Each row is a point on a landscape with many valleys, with its height.
From any point a ball takes the steepest step (drop divided by distance) to one of its 2 nearest points. It stops when none of these is lower. Distance is the straight distance between rows; heights are no part of it.
dat (h 432): [ 83 164  93 172  72 129 156  67 166 135 130 167 215 111 178 158 101 129
 131 149 135  79 132  97  88  99 103 132 126 147  87 141  49  99 183 150
 181 123 100 163  90 109 105 107]
dotip (h 874): [146 136 104 161 133 164 159 130  98 106 179 133 166 102 175  91 133 111
 136 151 140  94 166  59 127 142 136 111 150 173 112 116  58  84  99 144
 127 151 125 159 132 167 114 108]
Vid (h 111): [ 98 118 123 110 124 178 173 101  58 111 174 116 121 125 200 158 155 149
 100  95 132 150 167  83 172 204 137 109 117 126 148 116 139 111 120 134
 125 134 120 161 141 117 114 133]
luta (h 732): [133 115  86 181  52 122  69 176 121 130 119 115 128 141 102 139 159 109
 116  99 120 166 136 138  80 115  81  77  98  88 152  82 115 105 111 115
 108 139 148 148 141 129 126 158]
Gafir (h 604): [153 108 151 113 165 160 141 122  88  62 132 111  93 121 116 125 135 138
  69 121 100 124 131 106 168 208 142 180 119 127 159 106 174 122  92 114
 126 115 119  60 139  85 125 129]
panid (h 638): [162 111 166  97 162 113 179 129  94  98 153 103  89  99  99 149 110 151
  88 144 117 121 131 104 144 189 148 204 129 147 120 124 127  63 126 100
 129 103 132  32 139 122 126 111]
mim (h 311): [ 99 116 122 149  62 135 131  45 119 167 197  96 172  82 151 150 168 135
 149 124 175 133 113  83  85  99 106 142 172  89 140 127  99 125 156 128
 187 143  72 198 109 190 144 111]
kolin (h 415): [110 141 166  81 194 101  77 149 124 125  82 168 122 135 117 110  74 177
 147 204  95 132 128 147 108 137 140 135  47 186  84 169 167 158 141 169
  91  96 174  75 101 122 131 137]
bot (h 595): [139 113 152 112 221 119 132 169 105 116 151 161  91  91 143 163 148 121
 125 126 120 127 167 135 138 117 141 205 155 143  97 167  71 156  50  94
  91 109 163  91 134 129 103 133]
rimer (h 696): [ 81 191  93 134  73 164 156  84 130 151  97 167 187 114 152  92  79 156
 124 156 120  75 131 110 151 153 143  89 117 172 113 113 141  97 203 162
 159 124 102 160 114 120 126 108]
Mifa (h 647): [158  94 107 101 176  77 117 172 113 138 107 103  72 130 114 168  93 126
 136  94 120 189 120 173 104 112 130 206 121 190  77 126 117  86 108  99
 119 125 156  84 125 139 128 149]
muv (h 511): [198 127 128 149 133 128 129 110 134 127 156 144 125 125  82  85 158 156
 178 137 182 141 128 130  96  75 116  64 138  45 139  96 149 121 148 160
 129 127 135 133 125 153 134 146]
rosek (h 108): [165 139 106 145  93 116 126 133 165 132 152 118 167  86  86 116 160 108
 139 158 119  99  90 140 101  48 126 161 168  70 122 130 100 116 143 141
 159 153 104 134  97 131 137 111]
miman (h 347): [ 76 134  92 145  66 181 144 115  80 156 193 114 125  72 195 143 163 121
 147  86 128 123 170  75 145 187 121 121 149 156 132 104 116  81 124 109
 131 169 104 202 112 184 156 159]
biv (h 377): [108 160 161  76 137 122 160  93 162 122 103 120 131 138 148 118 114 131
 118 151  87  93  83 136 186 131 149 155 117 146 132 163 158 146 168 142
 162 110 119 123 116 114 143 108]
dogiv (h 575): [176  80 119 136 162 147 136 117 117  65 124 118 122 130 140  85 109 142
 113 116 115 187 130 150 126 124 156 172 151 203 128 137 126 167 100 130
 108 125 134  91 140 132  78 127]
tibe (h 704): [111 107  61 195  54 116 102 140 107  99 115  95 153 129 146 168 146 129
 100  77 151 129 123 122  63 124  91 105  74  69 103  98 124  91 104 150
 113 148 104 163 109 116 158 143]
pezas (h 335): [110 161 110 105 114  94 106 130 119 194 107  79 129 143 101  94  86 111
 147 128 161 120  95 153 128 119 159  93 133 150 102 133 170 152 178 152
 111 126 103 165 131 157 152 123]
zovi (h 242): [121 124 141  94 159 130 156  97 101 191 177 131 134  91 123 106 129 110
 183 185 151  95  97  91 125 103 171 145 193 137 120 136 117 113 126 140
 137 150 100 113 158 174 125  96]
rasak (h 203): [139 132  80 199  65 143 149 101 158 131 181 124 185  88 134 128 166 118
 144 141 145 133 121 125  93  73 127 156 172  57 149 119  86 110 161 142
 163 147  86 160  98 164 145  80]
vumib (h 298): [106 130 171 103 116  68 145  79 187 104 102 104 135 144 129 102 120 153
 136 170 102 135  87 145 170  88 148 145 134 103 116 167 155 196 131 145
 110 124 144 127 113 142 122 126]
tev (h 658): [ 94 168 118 128  71 153  99 115 121 133 101 150 174  90 113 107 107 162
 112 174 104  68 107 128 148 131 115 141 130 126 124 113 171 107 189 163
 167 150 128 177  79 115 124 131]
Mur (h 549): [ 92 170 117 110  57  80 129 105 171 116  72  87 137 121 127 156 152 107
  98 100  88 138  87  99  96 150  77 131  83 126 119 115  79  83 142 122
 146 115 114 145 113  95 155 144]
per (h 241): [115 101 168  92 173 112 175  95 113 180 157  87 110 148 125 140 127 143
 200 196 177 160 109 128 140  90 139 117 133 115  90 154 144 132 164 165
 116 117 111  90 173 163 100 128]
Munop (h 386): [103 135 115 139 129 172  69 187  72 110  78 117 114 151 156 104 139 145
  69 105 104 167 145 152 124 188 138 115  78 177 143  92 170 143 100 162
  90 116 158 141 138 131 133 150]
puva (h 617): [119 137 150 179 111 120  94 122 180 121 118 152 168 183 134 122 114 104
 117 187 126  93 129 118 118  83 109 111  91  80 150 168 114 187 140 145
 115 112 123 114 107  80 125  68]
faz (h 590): [134 138 166 184 136 127  96 128 176 114  87 158 146 190 105  90 119 135
 121 190 147 117 144 110 107  98 108  80 105  88 134 159 150 172  95 153
  68 120 147 101 131 117 127 123]
Keva (h 579): [ 99 121 116 143  87 118 160  61 145  63 138  87 177 124 177 148 105 157
  70 129 124 139 104 103 144 133 124 175 140 139 147 145 120 147 152 136
 183 142 100 180  86 118 124  99]
Sezu (h 331): [ 97 162 144 109 126  87 172  60 141 142 126  92 155 182 142 114 111 127
 117 100 189 130 121 107 128 152 122  87 124 132 106 153 129 149 158 139
 119 126 116 181 127 144 150 115]
lini (h 495): [168  58 140 165 149 181 118 140 153  99  91 192 120 159  86 100 157 157
 155  99 135 145 141 167 116  79 133 166 186 100 167  96 179 124  68 147
 124 166 136 106 144 132 125 187]
fosi (h 667): [118  96 200 110 196 108  77 168 166 148  99 125 124 179 118 197 127 110
 116 166 114  96 113 147 130  83 119 208 109 107 158 154 137 200 108  95
 159  97 125  61 145 106 136  97]
Befo (h 559): [126 143 148 167 146 110  71 145 142 127 119 166 127 153  89  94 124 118
 144 177 145 145 128 166  68  66 141  92 125 104 112 168 120 205 102 156
  56 119 137 102 135 160 140 126]
Lefe (h 334): [143 123 110 129 138 124 156 130 128 159 168 135 142 140 143 137 110 105
 149 160 141 122 125 135 128 111 123 120 145 177 125 135  72 114 180 116
 166 136 128 124 140  88  80  87]
Luvi (h 660): [135 130 131  92 167 134 178 139  95 127 158 115  83  98 131 151 147 103
 109 137  89 114 134  80 163 184 151 155 135 129 108 126  84  54  94 113
 110 120 128  70 146 100 127 120]
nepe (h 438): [161 107 114 163 152 133 100 173 147  86 109 169 120 120 107 116 158 100
 152 130 104 125 145 136 102  85 148 131 141  92 156 144 107 158  59 139
 101 122 128  71 146 138 122 152]
ziro (h 456): [ 97 139 178 106 107  96  59 133 137 105  90 120 121 176 119 129 121 127
  84 119 108 155 127  93 147 193 122  82  88 141 179 124 165 184  94  89
 105  98 147 114 129 144 161 129]
zim (h 628): [161 134 139 110 203 151 170 174  90 121 169 141  90  88 161 132 152 121
  97 109 107 142 176 103 138 170 127 147 152 174  95 147  93  93  54  96
  85 134 157 107 150 138 127 140]
Pugap (h 608): [131 113 112 109  89 126 125 147 133 141 174  63 106  93 114 165 120 106
  85  98  85 143 128 154 144 168 102 183 148 165 157 126 142 125 126  62
 149 150 108 148 108  99 132 106]
Fegi (h 222): [110 149 158  92 167 102 171 107 169 160 129 127 145 172 156 163 131  96
 111 132 127 101 130 105 130 146 109 103  93 115 137 165  91 137 165 115
 140  93 116 147 132  74 128  82]
Doru (h 232): [ 74 125 119 158 120 174 126 148  68  98 161 111 138 122 194 140 167 125
  68  90 120 168 160 114 150 196 124 121  89 131 164 123 118 180 100 139
  86 106 118 123 136 120 113 133]
Fepef (h 892): [171 138 117 164 140 167 176 123 119  67 145 140 154 107 157  88 173 135
 118 139 131  99 154  73 157 120 124 117 145  95 107 115  97  82  87 175
 100 159 135 133 128 146 128 152]
gav (h 329): [170  93 140 109 138  96 115 113 141 180 182 106  94 130  73 160 168 123
 158  77 178 159 136 166  90 118  94  85 148  66 149 121 134 112 136  89
 129 121 117 158 138 164 145 154]
taniv (h 268): [ 88 173 151  78 132  72  78 173 147 169  87 131 103 122 100 161 109  54
 138 117  95 116 101 112 114 151 122  94 107 140 111 158  97 139 120 109
  97  81 134 103 122 141 154 127]
lisab (h 240): [ 86 107  83 142  77 188 152 137  77 149 194 108 134  93 162 169 165 134
 129  73 136 135 148  88 157 195  94 107 120  85 155  74 151  89 128 126
 122 164 106 160 146 117 136 168]
Zuro (h 728): [ 91 160 108 155  88 187 191  90 128 163  98 168 157 127 153  85 126 137
 152 167 138  69 127 123 166 123 154  89 144 105 119 122 134  96 168 186
 124 135  98 137 133 123 119 101]
nok (h 643): [142 109 150 148 171 125  97 177 181 138 104 147 154 167 119 148 126 103
 108 171 100  77 106 136 117  52 139 159 130 105 145 173 110 207 101 115
 127 111 131  95 134  92 122  76]
luv (h 563): [174 122 182 114 228 125 124 146 141 119 123 154 116 111 104 149 130 143
 109 148 121  77 151 138 132  96 139 221 166 110  98 145 131 146  61 125
 126 133 150 110 115 136 119 128]
fodu (h 454): [110 131 137 122  88 107 105 100 143  90 139 109 130 112 113 138 168 117
  91  66 132 116 101  61 145 177  91  68  95  64 149 114 131 137 105 109
  81 105 148 105 137 102 151 163]
Lof (h 836): [155 126 100 159 125 168 155 160 118 135 173 150 134  88 146 101 161  94
 153 115 117 114 142 137 164 118 168 122 189 110 160 124 103 139  88 120
 135 157  95 136 137 142 124  97]
malu (h 755): [113 136 110 174 119 151 177 129 111 163 143 155 144 153 143  75 123 126
 185 156 161 123 133 152 160  95 166  68 138 100 130 127 138 112 154 171
 121 124 117 131 154 159 100  85]
saz (h 262): [172 137 182 103 177  91  95 128 117 156 153 137  95  75  78 144 148 130
 188  91 176 145 111 133  80  95 109 107 157  43 112 126 141 131  99 105
 110  94 127 111 129 171 159 165]
noni (h 813): [152  93 129 127 154 153 132 148 131 116 146 142  97 148 153 133 139 137
 107  89 126 175 179 172 122 148 112 125 133 189 135 123 115 160  94  85
 123 143 160 179 143 134  96 136]
Pozo (h 392): [165  82 130 116 157 109 127 119 156 160 132 106 101 203  91 152 138 121
 153 101 170 182 131 183 100  83  95 124 143 109 139 123 123 140 146 112
 142 123 119 144 160 126  95 140]
Barel (h 783): [132 120 122 175 116 129 163 105 128 103 168 154 125 158 139  61 124 140
 177 115 168 163 148 156 146 114 152  72 173 122 170 147 153 186 116 126
 123 131 123 143 138 159  99  97]
bag (h 333): [ 78 177 114 109  91 113  97 127 146 158  90 129 125 116 126 130 110  71
 129 125  86 113  89 115 131 178 149  71 109 149 129 156 118 152 162 134
  88  94  91 113 122 112 162 108]
befam (h 522): [157 113 158 136 181  93  64 117 124 121 150 153 117  95  93 117 133  94
 157 146 153 149 120 149  76  71 138 165 157 111 121 190 124 215  85 137
  87 109 117  84 112 174 132 121]
dipil (h 357): [136 126 107 141 179 156 122 158  74 167 165 141 116 112 121 146 165 138
 140 173 146 119 140 166 112  97 156 140 149  88 130 114 109 127 134 154
 140 144 135 140 127 124  93 106]
Fuz (h 315): [132 136 126 120 169 104  73 199 114 137 106 195 135 117 114 119  82 106
 160 152  91  60 116 141 126 101 146 144 132 158 132 143 128 178 108 104
 136 122 158  84 100 126 111 114]
nokib (h 551): [181 105 141 149 168 158 105 101 128 149 162 130 111 124  87 108 197 149
 148 134 186 178 133 170  36  58 122 130 150  66 112 120 121 150 128 156
 113 130 135 133 139 172 144 144]
Sude (h 62): [ 88 118 141 184  62 121 121 123 155  98  45 129 142 197 154  95 120 207
 109 149 143 186 156 150  95  88  98 102  35 110 106 119 153 102 145 169
 126 119 180 144 131 119 124 153]
lif (h 364): [138 132 168  96 191  95 101 144 131 122  92 193 124 142 122 121  78 136
 170 175 114  96 140 138 121  84 126 156 114 158 100 170 140 180  92 139
 107 105 166  71 119 137 101 166]
kida (h 263): [130  99 150 160  87 124 116 113 174 117  61 105 125 217 128 114 120 167
 126 114 143 182 102 149 123 105 135  80  80  94 141 129 171 156 122 146
  86 127 142 104 170  88 139 135]
Vun (h 250): [102 141 145 114 125 134 114  90  79 133 172  87 138 131 132 119 114 125
 112 143 168 132 140 116 121 152 126 117 134 152 120 119 127 139 166 145
 136 129 125 162 125 144 114 103]
biva (h 589): [121 152 114 105  90  82 133 150 175 131 109  91 122  99 126 161 141 104
 114 149  81 140  86 135 109 114 102 166 113 154  85 137  53  86 147 102
 154 118 141 140 116 119 124 134]
Pilo (h 923): [179 128 137 141 116  90 109 141 155  88  98 150 107 119  92 107 130 161
 164 167 101 117  95 137 105  66 123 141 132  80 112 120 137  95 120 139
 113 134 169  97 120 119 111 184]
Bem (h 623): [169  93 130 106 170 106  78 146 113 134 123 172  81 131  70 126  82 134
 194  63 157 143 152 154  94 115 112 129 169 144 139 116 161 130  98 103
 135 140 150 117 119 175 129 194]
tiv (h 681): [162 118 103 129 145 153 120 184 158 156 150 135 114 154 136 176 138 100
 100 116 119 105 199 142 103 149  55 109 102 143 129 129 100  69 109  59
 129 140 148 166 120  85 142 134]
Zagur (h 395): [ 95 138 143  80 155  98 141 131 125 170 114 106 111 135 123 152 103 125
 143 137 140 105  80 169 159 128 147 153 149 134 107 143 166 155 135 126
 124 126 112 123 132 155 135 115]
zala (h 297): [111 142 127 105 143 106 201  78 155 173 129 112 133 179 145 147 161 112
 145 113 174 122 133 118 135 133 113  68 130  87 123 147  87 100 159 129
 132 123 100 178 150 124 125 122]
rases (h 402): [ 93 146  98 156  54 118 152  82 122 162 121 107 143 136 108  67  96 141
 169  89 175 136  98 119 138 135 156  52 141 139 107 118 179 135 186 159
 115 142 134 161 138 166 155 122]
ribar (h 811): [143 115 132 137 119 128 185 104 155 120 171 128 129 119 137 114 163 119
 139  92 137 136 149 126 171 117 141 116 186  80 177 145 133 171 104 104
 140 150 112 174 124 159 126  91]
Baz (h 305): [156 154 138 127 170 142 143 146  88 189 189 152 130  72 115 109 155 128
 193 180 154  96 134 139  94  66 173 132 177 107 102 113  81 110 137 141
 155 136 122 130 120 178 135 113]
gipo (h 370): [ 99 175 125 138 110 128 132  63 167 137 144 178 195  92 160 138 119 114
 112 139 119  77 150  64  90 157  95 111 127 200  83 126  30 108 172 105
 164 123 124 165  92 109 128 102]
Misel (h 213): [129 138 132 132  86  98 125  87 178 123 119 101 154 103  84  95 123 123
 162 156 116 112  72 142 152  77 130 138 163  97 139 148 174 167 163 128
 142 140 116 131  97 156 130 113]
zub (h 299): [105 174 140  86 162 125 163  72 173 177 126 170 148 119 136 144 128  98
 129 122 123  78 147  74 113 166 105 100 101 184  93 145  63  83 180 106
 145  91 106 139 131  95 142  91]
deru (h 310): [139 147 132  96 160 135 166 167 119 100  90 185 106 171 152 107 144 178
 131 148 106 121 161 154 148 124 127 106  97 139 127 109 113  95 121 144
 134 107 180 138 137 115  91 167]
pili (h 434): [156  90 105 128 182 152 150 157 133 106  61 176 104 163 111 109 123 156
 129 138 128 136 128 178 130  92 160 182 146 144 106 111 157 105  90 159
 128 174 146 106 144 113 104 173]
Negem (h 486): [122 131 125 106 104 121 134 130 116 107 155 113 115  67 123  96 125  99
 160  98 109 133 123  96 152 163 153  86 179 185 128 126 114 141 116 103
 109 129 124 133 119 175 123 124]
tiba (h 622): [138 116 102  94 131  58 120 172 132 143 110  98 117 112 109 158  83 106
 163 126  99 145  77 168 113  91 138 174 128 178  93 149  87 112 144 113
 149 116 144  85 107 129 107 131]
zunib (h 487): [169 113 121 104 176 156 152 175 141 128  96 152  93 151  90 139 156 139
 111 113 122  98 147 150 173 120 160 178 151  73 135  89 175  84  78 131
 133 176 126 146 134 114 137 166]
reka (h 909): [186 155 140 156 153 131 117 139 155  69 112 162 131 114 113  93 145 158
 129 179 109  90 145  98 120 100 101 130 146 100 114 119 107  92  82 147
 125 160 172 114 109 126 115 159]
Sadi (h 173): [ 90  89 182 185  70 164 122 101 169 111  34 112 141 216 176 105 125 221
 102 133 125 201 130 144 128  87 139 123  41  93 122 141 176 136 110 153
  88 135 177 128 159 105 151 142]
lako (h 466): [150 131  87 186  74 136 131 117 118 135 145 134 152 126 106  63 142 165
 163 101 203 151 140 148 115 100 119  54 138  91 123  88 173 127 169 159
 141 141 141 180 134 170 139 123]
sev (h 191): [109 137 125 121 115 139 101 162 132 122 137 181 148 135 137 103  77 129
 122 139 107  71 133 139 144 139 142  99 113 205 174 127 122 175 195 109
 196 119 150 106 110  73  97  70]
Zarer (h 336): [150  88 153 125 140 129 130 141 173 123  74 115 115 210 118 144 146 129
 139 119 121 135 116 141 136  92 149 133 140  61 164 135 161 153  99 138
 112 117 101 107 171 111 150 128]
nido (h 686): [107 131 175  97 199 101  96 182 139 176 131 136 112 150  91 208  83 106
 167 136 146  87 114 168 137  90  91 185 121 119 139 139 146 171 140  88
 177 116 131  98 137 140 115 120]
Teza (h 528): [167 142 143 126 198 141 164 143 144 143 142 133 103 116  98 152 164 123
 104 156 113  72 149 132 164 106 175 198 185  78 120 120 129  95  98 124
 137 163 116 133 110 113 138 106]
ludek (h 394): [131 129  91 120  95 159 181 112 155 177 157 129 158 103 171 143 109  96
 145 128 104 115 120 129 145 128 149 169 163 179 128 117  84 108 169  95
 180 155  85 143 139  69 109  83]
zenid (h 269): [123 133 129  95 150 152 107 137  85 130 146 136 137  98 153 118  87 126
  90 127 110  89 137 135 161 193 161 131 110 196 173 140 156 164 147 111
 169 101 117 105 119  84 140  60]
fezav (h 391): [173  97 113 162 126 150 148 152 158  98 117 134 116 151 103 130 178 110
 155 109 122 136 142 116 130  86 133  95 135  14 158 115 117 107  97 146
  93 124 121  84 168 108 129 139]
bimi (h 154): [ 89 142 178 101 141 116 134  62  93 187 164  75 126 105 107 120 119 129
 182 178 172 119  94  89 133 117 136 121 151 145 112 131 149 127 179 141
 135 116 115 136 147 186 135 112]
doz (h 672): [122 127  79 174  53 147 157  93 110  96 127 105 174 117 135 149 137 112
 108 109 137 116 114  97 119 128 115 126 124  78 130 110 116  73 147 156
 130 149  82 137 111  96 136 117]
Gazu (h 401): [136 125 129 109  96 140  76 149 121 126  82 106 134 159 129  94 108 131
  77  93 106 110 111 108 171 181 136 108 104 133 175 110 210 157  99  99
 120 138 105 139 125 111 172 125]
nimo (h 531): [154 117 129 108 140 139 131 155 154 131 106 108 108 156 105 158 138 135
  80 129  85 115 119 139 188 154 156 183 142 100 178  84 169  82 114 101
 167 159 105 122 129  76 134 137]
Zaz (h 261): [115 154 128 141 124 150  74 178 102 130 147 177 142  79 119 115 109  88
 146 169 106  61 140 126 135 136 139  88 137 171 134 127 111 165 152 133
 145  98 156  97 109 115  98  90]
kilot (h 856): [153 114  90 182  88 189 170 161 118 107 191 139 163  83 179  64 158  96
 164 123 122 115 150  89 160 125 160  98 158 147 148 111  78  93  85 142
 106 159  93 130 163 176 129  90]
kolim (h 613): [148  81 134 104 173 110 123 127  95 112 119 111  89 132 134 132  96 136
 119 143 118 207 104 173  98 130 147 173 116 217  95 136 120 150 136 142
 119 104 162  79 138 137 104 134]
mera (h 561): [ 56 157  78 151  22 147 161 117 126  75  90 138 174 111 180 126 111 161
  94  70 121 109 139 124 135 164 125 109 102 144 106 100 148  93 135 139
 175 140  95 198  90 132 151 157]
kes (h 557): [112 123 129 114  80 144 102  97 144 124 167 102 136 114 129 141  99  90
  97  84 108 129 138 126 157 197 100 115 143 163 195 153 151 181 112  73
 134 124  94 161 100 100 150  92]
lakip (h 707): [162 152 133 105 162 141 153 195 140 180 150 170  97 114 101 169 112 126
 109 122 133  87 188 138 140 158 106 130 122 146 118  89 115  45 131  75
 171 148 165 150 111  94 114 140]
nelol (h 337): [132 130 134  81 149 139  84 171 104 124  96 129 106 131 126 105  80 148
 100 124  99 109 115 146 165 182 152 139 114 198 149 113 187 147 141 122
 159 126 131 134 104 129 152 117]
Lesu (h 585): [188  84 132 102 185 100 145  89 106 132 141 152  89 116  69 147 101 141
 178  70 186 168 135 141 120 112 119 177 171 125 115 110 159  98 103  99
 123 138 142  82 161 157 126 204]
der (h 569): [190 103 122 105 167 154 131 137 115 102 123  87 111 146 106 128 116 130
  81 143 121 114 120 148 162 155 154 180 135 144 143 116 181 123 109 129
 130 145  86 106 147  93 130  99]
pevi (h 458): [ 89 148 174  76 167 111 120 117  83 139 113 124 116 119 125 120 115 176
 146 207 122 144 131 140 145 144 154 110  43 166  94 150 161 136 192 185
  95  93 163  87 123 125 117 127]
kuza (h 521): [133 135 123 128 106 127 150  53 173 137 139  61 185 119 137 139 100 117
  92 139 130 120  75 112 144 108 119 188 157 152 142 146 119 158 176 118
 176 145  57 142 129 105 138  83]
vese (h 508): [ 97 157 157 102  99 102  75 103 159 129 130 116 132 168 123 146  92 108
  86 104 134 115 149  99 127 204  87  77 112 159 176 145 149 183 139  87
 137 114 119 180 101 119 160 103]
Lizu (h 534): [157 104 101 139 108 116 137 126 108  53 138  92 118 121 145  79 104 123
 125  95 122 185 127 110 133 162 145  90 141 198 138 124 124 156 107 127
 106 123 137 127 148 142 109 131]
fele (h 504): [ 86 147 124 114  62  87 136  77 142 100  92  79 131 111 149 132 161 120
  73  86 104 142  74  78 127 150 113 114  98  93  90 131 109 113 103 138
  87 125 136 132 137 117 160 155]
kulut (h 541): [190 101 130 119 152 111 140 107 104 114 183 122 102  88  79 114 127 117
 153 119 153 147 143 112 139 151 125 136 184 142 129 107 128  87 122  81
 151 151 147 110 138 154 116 159]
Burug (h 632): [ 83 109  86 155  59 126 146  99  82  97 158  90 146  97 187 184 135 141
  89 125 105 163 108 113 131 158 134 154 115 109 140 122  90 117 157 137
 154 127  99 152 106 109 107 119]
tafa (h 374): [157 114 124  92 198 134 177 148 104 124 126 163  76 137 132 150 133 148
 156 148 134 139 149 155 158 116 154 168 138 142 103 120 108  92 123 125
 138 129 154  95 138 121  74 164]
Nel (h 616): [ 87 160  91 142  57 149 126 126 125  73  64 143 170 134 160 112 105 197
  82 142 115  87 119 108 143 130  99 132  95 105 116 106 177  74 141 165
 185 146 148 185  72 119 132 150]
sazis (h 443): [101 153 128 156 146 165  96 137  58  62 126 129 126 123 164  81 145 156
  97 156 101 160 142 123 121 165 139 123  85 188 107 107 141 162 125 176
  70 104 167 105 128 132 106 138]
tipen (h 464): [114 122  99 114 114 133 159 107 173 183 139  84 164  99 101 150 106  96
 146 134 123 131  61 143 151 104 157 189 174 159 136 132 140 134 189 116
 194 165  42 106 141  96 134  85]
patu (h 387): [145 103 127 122 145  96 142 156 183 164 133 127 128 197 134 155 106 114
 162 126 134 146 108 170 108  71 106 121 118 140 137 137  94 149 176 103
 160 110 122 116 152  82  86  98]
susug (h 657): [139  83 154 115 195 107  56 156 130 165  96 165  99 155  78 162  66 121
 158 103 160 134 127 172 120 102  92 193 135 145 144 132 186 154 109  83
 159 131 131  85 134 173 135 157]
refof (h 649): [165 122  99 147 117 151 140 163 110 139 194 108 113 101 136 188 141 107
  80 108 111 155 180 140 123 176  92 173 120 146 130 109 123  52 110  72
 128 167 136 149 121  89 135 130]
raf (h 758): [116  85 117 165 110 139  92 162 138 122 119 108  97 143 135 142 188 133
 110  61 137 191 139 154  86 122  98 117 115  82 154 109 125 161  86 118
  82 127 145 157 157 124 123 187]
zir (h 429): [108 141 119 123  88 153 134 143 114 156 190 103 110  50 146 114 168  89
 180  78 129 150 173  80 146 169 139  69 170 170 131 119  93 104 121 101
 101 147 134 163 124 189 157 169]
Kam (h 500): [ 59 149  83 141  47 112 168  77 135  87  90 162 182 126 176 158 109 156
 120 113 127 122 138 109  95 139  97 109 105 128  90 119  92  67 178 134
 178 124 116 188  81 115 130 159]
bubu (h 318): [ 83 141 104 154 101 156  70 150  46  96 120  78 133 141 188 131 125 152
  41  90 104 174 130 133 132 185 127 133  43 137 152 112 151 171 118 173
  98 121 108 146 126 110 157 134]
zup (h 396): [ 85 172 119 129  78 125 111  80 146 140 101 154 132 117 108 138 139  86
 121  97 117 101  87  62 128 196 127  57 103  88 142 111 131 126 162 125
  85  99  92  98 152  89 156 133]
rudu (h 787): [125 118 146 120 138 136 121 142 114 137 142 105  79 124 127 153 166 128
 102  64 141 186 169 156 107 170  92 121 114 131 122 130 132 128  96  81
  90 128 168 180 143 142 136 181]
led (h 196): [125 148 151  96 159  77  75 165  92 162 114 112  81  91  80 163 125  82
 168 103 140 121  99 129  95 113 118 112 128  92  82 151 128 115 113 120
  76  97 142 109 135 171 166 171]
koga (h 157): [129 146 119 131 106 104 136 145 142 114  41 105 140 189 161 103 121 164
  91 160 136 145 147 160  97  97 103 123  58 135  98 129 123  89 127 174
 138 124 156 145 123 107 145 124]
bur (h 494): [107 160 139  97 164 141 115 129  44 122 128 126 105 116 136  96 100 149
 132 165 119 141 147 109 149 175 173  79 105 192 101 138 144 128 163 180
 105 109 172  91 122 154 123 130]
tiza (h 239): [120 140 119 100 106  99 171 127 127  90  80 130 119 152 159 100 140 171
 117 117 109 155 124 126 132 141 129  82  64 109 100 124 125  79 146 157
 120 101 173 132 145 114 126 162]
Vurev (h 481): [141  91 155 152 166 129  59 131 130 102 122 153 106 126  87 140 141 102
 134 165 123 144 111 163  95  88 108 178 138  89 159 142 128 174  92 122
 112  94 145  80 130 135 110 149]

Call two points neighbours if one is among the 2 nearest of the other. Go from one point of each pair to the other, from neighbour to neighbour, staying as low as possible. Name the highest point that can't be avoided.
Vid, sev => bur
bimi, Fegi => Sezu
Lefe, led => Pozo
led, Vid => Mifa
pezas, rosek => Zagur

Two balls start at each pair of points below. Name the first point that both come to, or write never.
noni, Bem => Negem
nok, nido => never
Mifa, tiba => never
